Points on a hilly landscape, in no order, each with its height.
A ball rolls from a point to whichever of its 2 nearest points has the largest drop for the distance, and stops where none of them is lower. Distance is the straight distance between rows; heights are no part of it.
nek height 571: [143 128 156 164 145 133 103 138  95 149 143 120 158 145 132 105 120 122
 118 134 146 143]
tabel height 782: [ 98 122 144 178 133 152  89 107  96  96 141 105 156 155 128 128 135 121
 105 137  98 108]
guzi height 615: [111 119  90  47  92 179 134 145 173 116 106 148  86 115  99 110 124 145
 119  93  82 123]
vot height 551: [170 125 156 167 142 127 107 157  92 162 147 127 165 150 156  95 122 121
 132 143 153 144]
bis height 721: [140 112 119 127 141 106 124 128 118 177 101 138 158 150 120 147 120 125
 137 111 163 152]
meza height 411: [118  89  95 122 146  95 139 114 133 144  83 129 147 135 133 206 106 158
 117 109 152 156]
bise height 555: [105 190 168 149 150 126 117 145 102 132 184 120 101 101 122  73 117 125
 137 147 111 117]
nini height 529: [194 116 105 166 132  61 146 153  87 131 146 148 130 128 169 133 130 156
 124 186 197 168]
begos height 750: [ 78  93 130 189  99 158  96  90 147  87 108 125 161 181 129 159 135 122
 105 137  97  96]
kipiv height 169: [195 169 151 117 130  99 138 129 120 171 149 158 160 111 146  77 139  99
 185 144 193 137]
ruleg height 638: [182 166 111  66 121 131 127 147 152 135 158 128 103  78 126  91 140  79
 134 126 183 141]
lut height 520: [169 126 164 156 150 130 126 144  86 156 138  93 183 173 189  81 119 108
 148 148 140 135]
vit height 489: [167 155 181 160 178 131 118 152  76 129 151  67 161 155 191  86 115 105
 172 159 132 125]
girov height 741: [103 169 127 168 149 134 101 166  98 100 178 127  95 100 104  85 135 134
 112 146 121 134]
Sosun height 221: [ 65 100 177 160  93 146 131  82 181 114 122 109 145 178 144 119 104 119
 160 133  70  85]
nivot height 720: [147 123 183 138 137 121 138  90 131 145 100  77 197 195 176 109 105  90
 153 112 113 125]
Vire height 320: [114 145 148 121 131 119 122 101 126 166 122 140 159 150 115 110 117 108
 136 118 142 132]
movab height 586: [169 126 157 139 134 118 131 134 104 185 123 132 190 164 164  89 130 113
 149 141 157 132]
Safof height 718: [131  98 146 193 155 120 117 101 102  92  92 147 151 134 129 185 165 165
  69 140 130 126]
lefu height 678: [153 106 122 154 156 101 135 153 117 145 122 144 137 126 127 149 128 149
 116 140 170 170]
kasa height 373: [144 129 171 134 130 129 119 108 112 169 112 115 188 172 146 105 112 112
 133 122 136 132]
kofov height 739: [165 138  95 142 137 151 134 161 131  65 164 112  36  61 126 122 142 158
  52 164 141 165]
bemer height 630: [101  84  71  82  99 141 156 140 158 118  99 127  86 110 119 176 119 168
  87 107  90 131]
pinap height 544: [135 152  94  70 119 149 136 154 156 133 153 134  74  99 116  92 138 102
 111 130 132 138]
tonim height 463: [130 130  92 163 156 134 135 165 122  73 158 121  58  79 106 123 148 145
  77 151 135 163]
duno height 348: [120 138 161 124 127 122 122  91 128 166 113 130 174 165 127 117 112 111
 131 120 132 127]
tumed height 725: [117 183 148 169 152 140  86 164  89 110 188 114 104 100 122  87 120 131
 118 159 130 125]
biti height 654: [137 121  85  81  85 179 151 165 150 139 133 144  35  74  93 126 136 208
  82 131 122 135]
sokug height 710: [141 107 163 138 124 127 124  99 132 155  80  96 208 201 171 120 107 100
 138 119 126 128]
tele height 719: [138 122 166 123 107 124 129  82 143 170  83 116 206 189 149 130 109 103
 143 109 140 114]
gosab height 211: [ 76 125 147 186 126 158  95  87 148  56 128  81 150 183 161 136 145 124
 155 146  68  77]
taga height 543: [ 89 122 104 100 127 178 111 139 176  61 110 147  77 120  85  90 111 156
 130  96  64 149]
taser height 505: [100 117 103  68 103 195 113 141 196  86  96 149  73 123  84 112 107 160
 116  86  62 138]
neror height 785: [108 156 159 160 149 144  95 136  84 123 163 105 137 120 127 101 120 125
 114 148 116 121]
vaza height 593: [157 163 109  81 142 128 125 146 155 146 147 134 106  95 124  99 136  82
 131 120 168 146]
pebak height 408: [105 155 110  63 128 133 146 118 153 136 133 145 106 113 112  98 142  93
 145 118 129 131]
Dor height 740: [108  77 137 193 111 138 117  86 136 101  82 120 173 177 127 200 130 142
  89 134 127 112]
Zata height 628: [177  98  94 119 137  69 155 147 114 181 105 142 146 130 173 157 135 139
 156 143 196 151]
dofun height 319: [ 65 121 151 143  95 131 118  92 166 109 116 154 134 164 114 107 102 141
 148 124  84 105]
Lal height 621: [116 112  88  74 105 182 137 166 154 114 130 139  61 105  98 100 131 149
 100 115  86 141]
vurak height 510: [176 185 212 138 143 131 143 138 101 168 191  98 133 104 127  88 126  88
 176 145 122 109]
tuler height 424: [129 162 195 150 151 137 136 120  87 131 159  46 114 164 120 114 108  73
 188 144  77  95]
kav height 474: [118 110  76  65 105 146 145 160 154 141 119 125  82 103 111 135 132 135
  93 113 108 134]
nuzuf height 395: [142 144 108  57 125 132 141 126 145 148 127 135 139  79 126 121 146  73
 152 106 184 124]
laz height 550: [140  95  95 102 135  94 133 116 133 181  77 136 160 145 132 184 124 129
 153  87 166 131]
Sube height 252: [141 126 102  65 130 118 135 107 129 164  97 140 179 108 133 147 132  86
 179  86 191 115]
Rosos height 658: [153 104 119 175 174 104 136 135  95  96 102 179 147 122 179 162 157 181
  87 165 186 146]
nagir height 772: [108 132 125 188 144 163  80  99 102  68 136 107 139 174 138 157 172 123
 104 140  68  85]
mut height 673: [ 72  77  62 113  93 123 130 116 191 115  90 150 111 155 118 187  99 146
 139  95  98 118]
robu height 359: [159  82 152 184 143 132 120 131  88 120 107 114 185 172 147 149 144 128
 105 136 134 136]
gen height 209: [ 66 102 164 172 101 147 119  80 169 101 114  95 159 189 161 126 108 109
 146 137  87  90]
mosu height 595: [104 117  93  60 111 168 134 146 171 106 114 151  78 125  98 101 125 138
 118 105  84 132]
sevu height 356: [ 69 128 160 155 108 146  97 119 154  72 132 148 116 134 103  99 111 164
 152 122  55 103]
zesos height 647: [ 97  84  70  84  95 154 154 141 158  96  94 133  83 104 123 178 115 193
  77 112  79 133]
Kem height 676: [ 92 150 120  65 116 118 150  84 151 139 115 148 138 127 107 118 133  96
 167 107 132 121]
potu height 511: [151 164 141  70 126 117 148 115 143 141 147 123 147  67 120  97 145  75
 186 127 192 138]
sevuz height 641: [129 107  89  70  85 183 144 169 153 133 122 141  49  90  94 117 134 181
  87 121 103 132]
tofe height 645: [150 182 125 129 152 117 114 159 133 134 176 134  93 103 117  77 119 106
 131 131 156 156]
ruf height 186: [133 172 143 114 148 114 128 122 135 159 150 143 131 113 116  88 133 102
 148 123 154 143]
Nepup height 383: [143 102 155 175 147 141  99 124  89 125 126 102 189 171 150 129 131 121
 108 130 127 135]
dul height 530: [139  95  83  86 130  99 134 122 137 169  89 126 143 117 140 194 123 124
 133  76 158 128]
tupo height 287: [ 86 149 165 122 109 120 136  88 143 135 136 141 132 149 110 103 113 123
 148 123  93 106]
Noral height 249: [ 96 109 114 180 134 122 123 109 113  74 113 151 116 126  97 169 156 155
  84 132 107 124]
sevag height 406: [180 121 109 114 144  94 131 155 128 171 122 149 136 124 137 131 134 117
 151 132 185 156]
borud height 700: [153  94 116 139 149  96 133 144 111 164 103 142 154 140 132 159 122 148
 134 131 172 162]
zik height 237: [173 110  92  75 112 115 140 160 155 165 113 118 107  71 145 169 132 138
  99 105 168 129]
Mova height 310: [209 139 107 131 127  79 133 152 109 170 142 159 140 135 149  96 138 107
 163 153 194 148]
noze height 371: [137 155 203 132 129 133 154 103 109 164 166  90 145 136 120 108 120  83
 171 126  88  99]
peb height 665: [160  97  94 125 148  75 150 146 115 156 103 143 147 124 181 175 127 168
 135 150 191 161]
Vasa height 726: [119 136 157 112 102 118 134  67 154 171  83 133 192 181 130 144 114 105
 151 103 144 105]
nabav height 330: [ 81  92 119 201 105 159  88 110 159  59 105 171 124 154 104 162 172 161
 112 130  54  89]
tif height 613: [124 114  79  52  97 137 143 128 145 158 109 130 133  92 124 157 141  97
 127  74 151 102]
mipa height 632: [119 105  77  52  82 136 147 124 149 152 108 130 131  84 121 169 139 109
 117  57 141  90]
beke height 680: [ 70 119 100 106  98 122 128 102 182 123  97 166 127 165 111 136 103 135
 154 109 107 115]
zuzik height 366: [114  91 112 147 145 103 136 110 122 127  85 137 156 148 125 202 115 164
 109 121 154 149]
sase height 687: [ 86  86  65  87  88 141 125 127 190 107  85 150 100 147 112 164 105 144
 132  89  85 117]
Duz height 699: [ 88 142 113  55 108 126 154  94 164 121 116 157 122 125 108 118 131 105
 167 101 113 117]
milov height 695: [ 81 119  89  82 104 125 131 112 175 121 101 158 115 156 111 139 113 124
 149  96 104 117]
kufa height 234: [206 160 128 117 127  91 129 139 114 166 149 162 147 125 146  75 140  99
 178 145 198 139]
dar height 532: [ 87 167 149 137 138 123 123 135 114 126 164 135 107 115 109  76 123 131
 134 136 103 127]
dav height 733: [128  79 143 192 131 139 107  92 118  92  88 118 169 176 135 190 151 135
  83 129 118 113]
vudi height 606: [160 155 185 119 142 120 139 106 118 184 135 128 180 135 145  93 132 102
 161 125 145 129]
foli height 596: [168 144 176 131 144 124 133 123 109 183 136 125 183 149 167  84 126 109
 160 135 147 125]
Sif height 744: [ 86 118  89 115 127 120 127 132 137 121 113 143 100 137  95 134 119 130
 113 121 113 144]
vuni height 640: [110 123  93  28  81 181 138 138 178 116 105 152 104 106 103 116 132 141
 131  81  93 103]
poro height 798: [198 144 148 182 137 112  98 176  79 135 175 130 142 135 155  87 123 125
 134 165 163 141]
pivo height 332: [112 139 181 155 143 136 111  99  98 119 139  75 150 160 149 111 109 107
 136 134  92 111]
Pav height 581: [170 101 107 114 132  95 144 137 110 192  92 149 170 147 144 147 136 120
 167 116 190 135]
nuf height 727: [ 86 101  75  98 118 129 137 137 150 111 110 142  94 134  96 140 115 132
 113 114 101 143]
Fef height 745: [106 135 118 100 115 111 125  89 145 170  89 147 162 160 113 151 116 109
 147  95 151 117]
mumug height 458: [ 83 167 166 145 135 141 107 147  93  90 167 118 100 111 110  84 125 153
 147 152  65 102]
mab height 291: [ 90 104 114 192 126 128 113  99 124  65 104 160 113 141 103 174 174 163
  84 139  80 104]
gupot height 653: [132 110 120 161 156 108 128 144 109 132 122 136 132 119 110 150 125 145
 106 138 157 166]
bitar height 636: [122 155 163  88 118 113 156  75 135 161 116 132 177 123 110 121 138  93
 179 110 162 121]
zugis height 461: [136  96  96 105 151  95 136 134 131 158  95 127 137 116 143 192 116 153
 121 111 161 158]
gupek height 369: [ 91  90  79 124 134 139 149 126 136  66  98 144  85 107 114 174 130 170
  76 132  98 146]
Ris height 759: [103 156 123 184 147 145  89 158  81  90 171 126 112 106 102 110 155 138
 102 147 111 118]
bez height 579: [151 186 202 149 162 143 108 158  80 139 187  79 107 108 142  97 107 104
 159 177 117 108]
futuz height 422: [ 91 155 178 131 122 122 141 125 119 122 162 131 104 124 102  82 119 136
 165 124  64 108]
nuv height 694: [158  87 111 152 139  80 159 135  95 156 102 148 167 142 180 169 130 173
 126 165 189 155]
Kefa height 724: [154 131 189 134 144 121 141  96 118 157 111  83 194 177 170  99 115  91
 155 120 116 122]
Tomu height 711: [141 205 140 172 152 130  83 181  87  95 198 118  86  91 115  80 118 133
 120 168 143 129]
Revu height 329: [125  86 135 170 136 111 131 103 113 117  81 141 171 159 125 205 119 164
 101 126 148 138]
sare height 789: [ 91 124 156 162 121 142 101 101 109 113 137 119 151 157 123 116 113 123
 110 132 103 114]
bulem height 778: [ 86 148 149 167 140 147  91 133  90 102 162 117 129 126 115 103 133 133
 114 142  95 109]
Rima height 180: [103 113 117 185 147 124 116 130 104  89 131 141 118 119  94 150 155 145
  88 134 117 137]
pudi height 388: [ 83 109  97 164 123 173  93 137 165  24 100 161  85 121  75 131 145 172
 120 105  61 137]
pobe height 516: [118 106  79  88 115 148 149 160 145 125 121 119  66  95 114 148 127 154
  73 132 113 147]
Kemab height 476: [173 168 198 156 172 141 112 158  78 134 166  69 138 134 174  88 107 103
 169 173 130 119]
zire height 475: [106 169 188 146 158 152 108 136  76  94 167  60  99 133 127 110 127 113
 167 179  68  97]
pevi height 423: [202 113  99 134 136  70 142 161 113 159 136 148 121 127 158 131 128 135
 147 158 190 167]
vava height 664: [ 70 113  98 123  92 118 119  95 174 139  91 151 143 177 109 157 100 127
 146 113 122 108]
Gonot height 765: [106 119 120 191 131 159  80 106 107  68 132 135 121 159 123 162 184 140
 100 141  54  78]
Dubu height 793: [138 152 168 171 153 146  86 147  78 127 165 104 149 122 142  98 124 124
 123 149 131 126]
ral height 650: [ 90  91  67 103 107 110 136 115 162 127  95 132 112 140 115 192 104 135
 122  98 111 126]
venip height 334: [155  73 152 184 144 119 136 124  84 121  92 124 187 167 159 170 149 153
  97 143 145 136]
reru height 141: [182 100  94  74 116 101 142 158 149 166 106 124 123  65 171 172 131 147
 110  96 180 123]
vano height 370: [ 87 108 103 185 125 163  91 130 160  29  97 171  93 125  75 144 162 175
 120 109  59 121]
Pabel height 431: [156 139 101 169 165 124 127 159 120  70 159 123  67  74 116 132 147 150
  79 151 149 167]
fuf height 608: [131 168 105 113 146 131 127 156 146 133 169 134  80 105 114  79 128 102
 115 129 144 154]
gita height 716: [ 87 131 105  62 104 133 142 106 177 110 106 162 111 141 107 116 117 119
 161 100  97 116]
degu height 450: [144 168 203 154 174 139 128 135  82 134 158  42 122 148 138 106 111  87
 183 158  99 109]
sut height 771: [ 88 154 140 169 139 152  84 143  80  85 169 123 120 119 111 109 146 140
 110 153  85 102]
nim height 274: [116 156 140 109 146 115 126 113 126 162 126 146 140 136 110 107 123 106
 135 119 149 142]
magen height 468: [ 96 164 186 142 143 145 106 139  84  99 172  89 102 119 121 101 123 134
 154 171  59  95]
Sinat height 583: [165  96 134 155 131 104 135 147  95 179 113 140 176 160 146 130 127 134
 130 149 166 149]
Kase height 577: [116 153  93  94 137 144 133 155 148 123 160 136  72 105 112  80 133 110
 113 127 127 153]
forel height 541: [149 149 110  97 148 112 124 143 143 164 133 145 123 114 120 114 131  95
 138 119 173 152]
gasik height 796: [ 90 145 168 146 126 130 112 100 111 131 145 121 141 146 126  99 111 119
 126 131 103 116]
madu height 802: [171 146 161 179 155 138  86 171  77 128 175 110 146 131 156  95 123 123
 132 159 149 130]
Mesu height 717: [162  74 128 173 129  90 164 134  81 158 102 128 182 158 179 161 143 157
 110 172 175 145]
fezaz height 731: [175  81 140 186 130  97 158 143  70 145 125 123 182 158 187 142 151 141
 109 178 171 141]
kofe height 418: [134 137  92  43  84 159 145 144 145 151 130 128 112  71 117 125 149 104
 115 100 166  99]
pone height 723: [169 203 140  95 143 112 142 134 144 132 183 130 101  78 124  70 135  88
 163 134 168 149]
giton height 767: [169 107 146 193 154 125 110 166  85 124 149 133 153 129 137 125 142 142
 111 154 154 151]
zusep height 620: [146 160 180 105 131 116 153  94 127 175 132 130 177 112 120 100 142  98
 185 121 160 128]
bibig height 314: [ 94  98 118 203 113 142  97 100 146  61  98 168 112 148 111 177 184 162
  94 137  60  87]
tutes height 522: [132 116  89 109 126 143 147 160 144 105 138 115  60  84 120 143 127 153
  65 148 132 160]
rar height 600: [172  96 102 137 126  78 155 144 104 197 102 144 167 156 161 147 136 135
 154 146 189 141]
bodat height 691: [161 209 115 158 149 121  95 181 103  94 204 115  64  89 110  69 108 124
 121 151 148 146]
Tibe height 118: [179  95  89  76 122 108 143 146 133 171 104 131 146  84 153 167 139 103
 149  82 187 119]
sop height 301: [ 73 119 154 152  95 134 114  89 149 114 121 133 147 169 125 115 100 129
 130 131  87 103]
zar height 361: [152 128  87  58 101 143 142 155 150 159 125 127  99  80 118 140 145 105
 107 105 162 115]
tebu height 742: [179  84 145 194 142 109 143 152  73 129 133 133 171 148 176 140 153 144
 109 173 163 140]
nade height 639: [194 211 142 142 152 104 102 166 108 124 196 131  93 101 123  60 108 116
 148 142 163 152]
Nadu height 679: [140 108 114 167 183 112 132 130 104  93  92 171 144 110 168 175 147 184
  83 150 177 151]
gof height 506: [170 138 167 161 167 123 134 148  79 142 139  74 180 170 201  76 120  98
 169 151 127 130]
gez height 696: [102 109 154 163 109 137 110  85 147 131  98 101 187 195 149 140 102 107
 115 121 117 116]
rovu height 430: [121 122  78  53 106 146 144 148 152 150 123 133  93 100 113 134 141 115
 104 105 126 123]
biba height 714: [104 106  68  82 106 132 147 124 155 133 102 122 115  80 161 187 116 200
  48  95 132 130]
laka height 312: [ 90 101  91 156 148 126 141 121 123  70 109 143  96 111 102 173 146 158
  85 137 114 143]
daduz height 446: [163 117  98 108 151 102 130 156 134 167 113 135 125 118 128 152 131 118
 138 121 173 160]
zin height 465: [ 93 161 127  91 133 118 146 113 142 136 135 151 109 122 110  91 130 107
 147 115 115 133]
Kele height 692: [ 96 105  63  87 104 147 151 127 145 109 100 127 105  84 155 186 114 207
  43 111 119 136]
Pavek height 365: [200 119 103 118 129  83 132 159 116 176 124 156 139 129 152 123 134 114
 162 143 198 152]
Lutu height 268: [126 126 131 193 157 125 112 148  93  99 147 133 121 105 102 141 159 144
  86 141 137 141]
razoz height 443: [ 79 100  83 141 119 139 124 137 146  67 107 155  93 136  87 130 125 150
 120 119  85 142]
Kinad height 304: [141  80 141 172 131 117 137 110 106 125  80 132 189 167 141 190 129 163
 101 133 144 136]
logek height 570: [122 189 189 150 155 135 113 150  86 135 189  94 103 105 130  87 111 117
 147 165 102 107]
senir height 603: [111  94  73  73 104 125 152 131 157 138 103 117  97  96 129 184 120 162
  77  99 113 128]
naguf height 405: [120 158 198 143 142 137 136 120  92 133 168  67 113 143 121 109 110  88
 176 145  65  91]
refor height 333: [133 133 119 189 162 122 113 160 102 100 159 130 100  95  99 130 146 138
  95 147 151 154]
vila height 305: [168 123  92  69 109 129 139 160 152 163 120 118  96  79 126 158 137 121
 101 101 166 122]
bilo height 238: [ 89 109 192 146  88 140 143  85 183 127 131 123 137 167 120 115 111 116
 184 125  59  82]
Zisa height 416: [ 77 109  93 146 122 154 109 139 158  49 107 158  91 131  83 117 128 162
 126 111  68 143]
zat height 705: [162 203 156 120 147 109 131 139 132 143 187 135 108  86 121  68 126  99
 161 130 159 140]
Mizof height 393: [137 174 195 124 127 124 158 102 112 170 175 110 140 114 100  97 136  89
 172 127 105 112]
fidun height 337: [142 143 203 139 130 125 156  84 123 153 136  71 160 171 139 114 112  76
 170 118  92 105]
zupiv height 336: [ 70 123 146 137 106 132 117 106 168  94 119 158 121 153 104  97 108 151
 152 122  73 113]
Fum height 729: [177 133  98 126 134 138 139 160 135  85 157 111  52  70 133 132 126 156
  55 161 159 173]
lavo height 732: [ 99 141 143 112 100 116 131  70 156 162  93 140 171 173 121 140 112 109
 149 107 140 103]
nadop height 663: [102 114  86  31  77 158 141 127 182 111  98 155 115 117 112 132 129 128
 145  76  89  99]
pigem height 637: [172 106 127 185 159  94 140 138  82 103 121 168 149 120 182 149 157 177
  96 177 191 146]
tuvit height 464: [108  86  82  76  86 176 136 153 174  97  92 139  74 115  92 149 110 176
 101  99  68 133]
mitos height 564: [159  93  97 104 142  91 140 131 120 182  88 138 155 137 145 178 127 134
 156 102 177 138]
Zanok height 508: [ 94 165 137 121 139 119 135 127 130 134 155 141 102 121 112  80 122 123
 137 126 112 134]
Tufun height 746: [ 88  86 128 191  98 145 104  90 141 100 101 126 168 183 121 175 128 125
  96 133 111 101]
Duvu height 666: [ 92  90  66  93  98 152 152 126 153  88  91 133  90  95 141 187 113 206
  57 113  90 132]
samas height 297: [102 129 186 145 112 128 131  80 140 136 128  93 154 170 140 115 105 103
 142 125  92 102]
lin height 652: [101 156 149  88 111 112 155  72 149 152 117 140 160 127 105 122 133  96
 174 110 137 116]
Rila height 736: [120 121 120 114 123 110 123 101 130 172  91 144 164 163 112 148 116 117
 140 101 152 131]
Rozo height 567: [ 84 125 106  85 122 153 126 136 172  89 110 155  88 133  98  91 114 142
 139 107  77 141]
Zeze height 528: [124  91  79  85 131 102 141 124 151 150  97 114 125 103 149 202 113 157
  94  93 139 143]
ganad height 451: [155 153 118  53 122 132 142 130 144 139 135 125 148  60 131 110 140  72
 172 114 197 129]
fupom height 683: [ 96 109  72  50  88 135 139 119 169 132  99 146 116 126 119 149 127 115
 136  80 106 101]
zoruf height 677: [ 79 110 121 146  92 122 116  90 161 140  96 141 158 185 111 157  98 125
 124 117 125 115]
Rel height 335: [123 149 104  57 128 134 141 127 148 149 129 137 120  99 119 118 144  85
 141 109 162 129]
pige height 315: [118 142 191 143 133 131 135  88 122 138 140  71 156 166 150 112 105  96
 150 128  94 110]
Kepud height 681: [187 187 129  69 129 123 134 136 148 125 167 127 109  71 127  76 142  79
 160 128 185 149]
kegi height 385: [153 135 113 179 166 116 118 163 112  91 159 123  89  90 115 133 143 146
  91 149 162 168]
litom height 752: [164  93 144 186 146 117 130 150  86 134 124 135 165 144 145 144 140 150
 108 155 161 145]
zimod height 591: [115 129 150 163 139 134  98 125 100 142 137 125 152 149 119 117 117 126
 111 128 132 142]
Sukik height 552: [154 179 152  84 136 113 154 117 142 147 159 131 135  70 116  88 150  87
 183 128 179 142]
Kir height 728: [137  92 153 195 153 127 110  95 105  94  95 133 158 151 136 190 168 150
  76 135 117 112]
lamo height 760: [ 96 111 118 202 124 168  77  98 140  61 126 128 132 175 140 163 186 139
 112 143  52  72]
fevi height 704: [ 91  96  69  80  99 141 136 137 170 110  98 145  95 139 110 152 109 138
 120 102  86 126]
Zuve height 709: [174 141  98 110 115 149 136 156 142  95 150 119  48  63 140 138 124 179
  43 167 159 163]
zipob height 565: [116  97  78  82 123 118 145 131 151 139 101 112 113  86 152 198 113 173
  71 101 132 144]
Lor height 460: [142 194 176 119 138 114 160 122 127 156 186 125 121  89 107  85 137  96
 173 133 132 123]
luv height 442: [ 76 152 161 140 127 133 118 132 118  96 151 138 104 121 102  78 117 155
 149 127  66 113]
zot height 612: [177 212 170 149 148 108 105 165 103 137 195 126 101  98 134  68 105 119
 152 152 151 137]
gapo height 748: [144 125  89 146 140 166 141 159 127  52 162 121  28  62 122 119 165 167
  58 167 119 156]
Tuzog height 494: [136  91  88  89 144  96 139 131 144 160  89 120 135 107 153 197 117 148
 113  95 153 144]
guro height 386: [117 153 196 137 126 133 145 103 105 144 167  89 126 141 122 105 116  92
 168 131  72  97]
dase height 682: [140 197 158 131 152 114 126 139 126 150 180 133 103  95 123  71 120 107
 146 137 143 136]
zokul height 210: [153 120  98  83 136 110 133 120 128 175  93 143 166 127 133 151 134  97
 166  92 184 128]
mun height 730: [159 139 197 117 133 124 152  88 123 176 115 101 197 160 154 105 129  87
 165 121 123 116]
podab height 354: [103 153 163  89 103 112 173  87 145 137 146 141 135 119  84 105 141  98
 195 115 102 114]
Tidu height 479: [197 115 102 150 126  57 149 150  94 156 139 148 127 136 169 135 128 142
 137 179 198 166]
pofu height 459: [126 145  99  36  91 160 151 138 153 138 134 129 113  72 116 109 151  94
 130 109 156 106]
goni height 784: [181 132 138 191 143 116 101 176  85 128 169 134 133 121 137 104 129 140
 122 157 167 153]
Mezam height 649: [ 79 109  81 111 101 111 127  95 167 145  87 146 140 170 109 174 101 124
 144  99 131 114]
vir height 672: [139 128  85  88  89 158 153 157 151 136 137 125  46  70 115 142 131 200
  58 144 140 135]
gili height 485: [108 101  92  75  95 196 117 151 186  93  92 140  70 119  83 130 104 168
 105  86  64 139]
Lemu height 498: [134 118  90 130 141 141 140 165 140  95 151 118  56  83 118 134 134 142
  70 149 133 164]
zuk height 357: [125 129 171 163 147 141 100 115  95 129 132  96 172 166 151 109 111 115
 121 129 117 130]
bul height 170: [168 107  90  81 138 105 134 139 130 176  98 141 153 109 144 160 141  99
 166  91 189 127]
pov height 492: [173 200 199 130 139 122 150 134 112 168 196 112 130  88 114  87 131  90
 185 139 134 119]
popul height 622: [123 118 132 170 151 125 110 144 103 134 139 132 137 129 105 133 126 131
 105 131 147 151]
Div height 703: [122 107 163 155 121 134 116  92 128 137 100  95 196 191 156 126 106 103
 122 119 123 124]
Piret height 777: [ 99 134 139 179 139 157  79 106  92  75 141  97 151 163 132 135 154 119
 114 142  82  97]
dadef height 425: [116 178 174 122 137 117 150 110 128 159 165 130 124 110 109  87 129 104
 159 126 118 124]
zugi height 755: [ 80 101 128 190 110 163  84  94 137  67 125 130 145 171 133 144 156 135
 113 137  71  85]
mono height 318: [ 95 149 170 109 104 118 160  83 148 139 141 145 133 137  99 105 128 109
 171 117  95 112]
refa height 285: [ 86 123 175 150 107 133 117  80 138 124 129 109 151 172 137 112 103 115
 138 135  86 101]
fav height 487: [127 171 198 144 167 147 121 143  71 120 173  48  98 136 119 105 119  89
 180 181  80 101]
ruda height 496: [142 128  96  87 142 115 129 140 143 164 118 137 125 117 119 140 129 100
 129 109 164 148]
lur height 527: [ 88 122 110  95 119 187 102 132 201  64  98 142  70 121  83 101  99 156
 122  87  64 148]
Maf height 535: [169 137 173 162 152 131 105 150  87 158 152 108 164 148 173  83 115 118
 141 146 142 133]
dem height 702: [137  97 140 173 172 116 133 112  95  99  90 158 153 129 145 185 151 178
  83 141 157 140]
vili height 569: [169 109 148 159 133 114 121 148  96 173 125 133 176 161 145 110 129 128
 131 143 158 146]
samap height 580: [200 108 129 196 128  76 146 150  68 134 155 143 145 134 176 128 141 149
 112 193 188 154]
nanud height 674: [188 208 117 147 148 114  97 181 104  98 202 120  68  96 112  65 111 119
 125 138 157 159]
sune height 69: [166 174 154 111 145 110 133 127 126 167 148 152 151 110 131  85 139 100
 165 127 178 143]
libut height 693: [155 138  92 101 102 154 146 153 147 113 140 121  50  60 136 141 126 194
  43 156 158 153]
mapa height 438: [101  84  77  98 111 165 132 151 161  81 101 141  75 120  96 135 118 161
 104 114  73 148]
gariv height 599: [167  89 119 150 129  90 149 141  95 187 102 139 178 167 159 143 133 141
 138 154 177 151]
Zizu height 590: [175 198 195 153 151 126 105 160  88 142 191 103 116 103 149  79 105 114
 159 166 136 119]
Kigof height 540: [115 129  92  80 133 114 127 121 141 161 108 141 133 129 114 147 125 101
 134 100 151 133]
Zuvap height 404: [ 93  87  75 116 124 143 146 141 145  72 103 136  77 108 101 156 128 161
  89 128  90 154]
Bov height 611: [187 106 135 198 144  83 147 142  68 106 142 151 148 131 193 137 158 160
  93 195 188 139]
Nalid height 509: [134 147  95  54 109 157 144 148 158 141 142 136  90  89 113 100 148  99
 120 121 146 125]
sudo height 659: [104  98  68  56  74 134 144 124 167 139 101 136 118 110 122 168 128 125
 123  66 111  91]
Kazam height 200: [ 64 100 149 186 109 160 108  84 166  80 115  92 161 189 164 134 128 117
 147 140  79  85]
Bebub height 403: [ 99 148 190 135 120 127 134 104 114 132 162 111 117 138 117  96 113 115
 155 132  70 104]
bufet height 50: [189  89  91  76 115 101 146 153 138 166 104 130 139  73 169 177 138 128
 133  88 183 118]
Susi height 473: [ 70  99  95 150 106 132 115 120 155  83 102 161 118 154  90 138 114 147
 125 121  98 131]
nibi height 260: [ 90 130 177 133  93 123 140  83 159 134 135 135 133 162 118 109 107 123
 163 126  76  92]
nufa height 623: [ 99 105  72  87 109 113 134 104 161 149  95 134 129 140 117 182 113 116
 136  81 125 116]
Zever height 466: [157 171 201 154 180 140 121 148  75 133 160  52 129 137 157 101 112  99
 177 168 119 117]
Puv height 578: [115 120  80  63 119 121 135 126 148 156 107 133 127 116 117 158 128  97
 125  88 140 119]
sokev height 686: [ 89 111 139 152  91 134 111  84 151 142  96 129 173 187 126 146  99 121
 117 123 126 113]
nikol height 355: [148 150 203 123 121 134 161  86 120 164 153  82 163 154 119 112 128  71
 175 119  91 108]
vez height 352: [ 86 105 107 192 118 154  93 125 148  42 105 174 106 132  85 152 173 177
 113 119  57 108]

Two balls start at each pair of points below. Name the first point that both come to, or write none.
nivot and nikol => none
zugis and Zata => none
pone and Kase => none
degu and zire => guro
vano and gili => Noral
tele and Kefa => sokug
pov and foli => noze
luv and sevu => refa
zuk and lut => pige

For each start below, name the point where the ball stops.
sudo => ruda
tonim => Rima
Tidu => sune
duno => sune
Duvu => Kinad
fevi => nufa
mumug => refa
sut => Rel
taser => Rima
rar => refa
milov => nufa

Call two points neighbours if one is among the 2 nearest of the other. Go from one point of each pair to the other, from neighbour to neighbour, staying as low as possible. Name the highest point that can't be avoided.
Rima and ruda => fupom
Rel and sune => pone
refa and Kinad => Nepup
nufa and refa => gita
Kazam and Kinad => lin
bufet and Rima => tutes
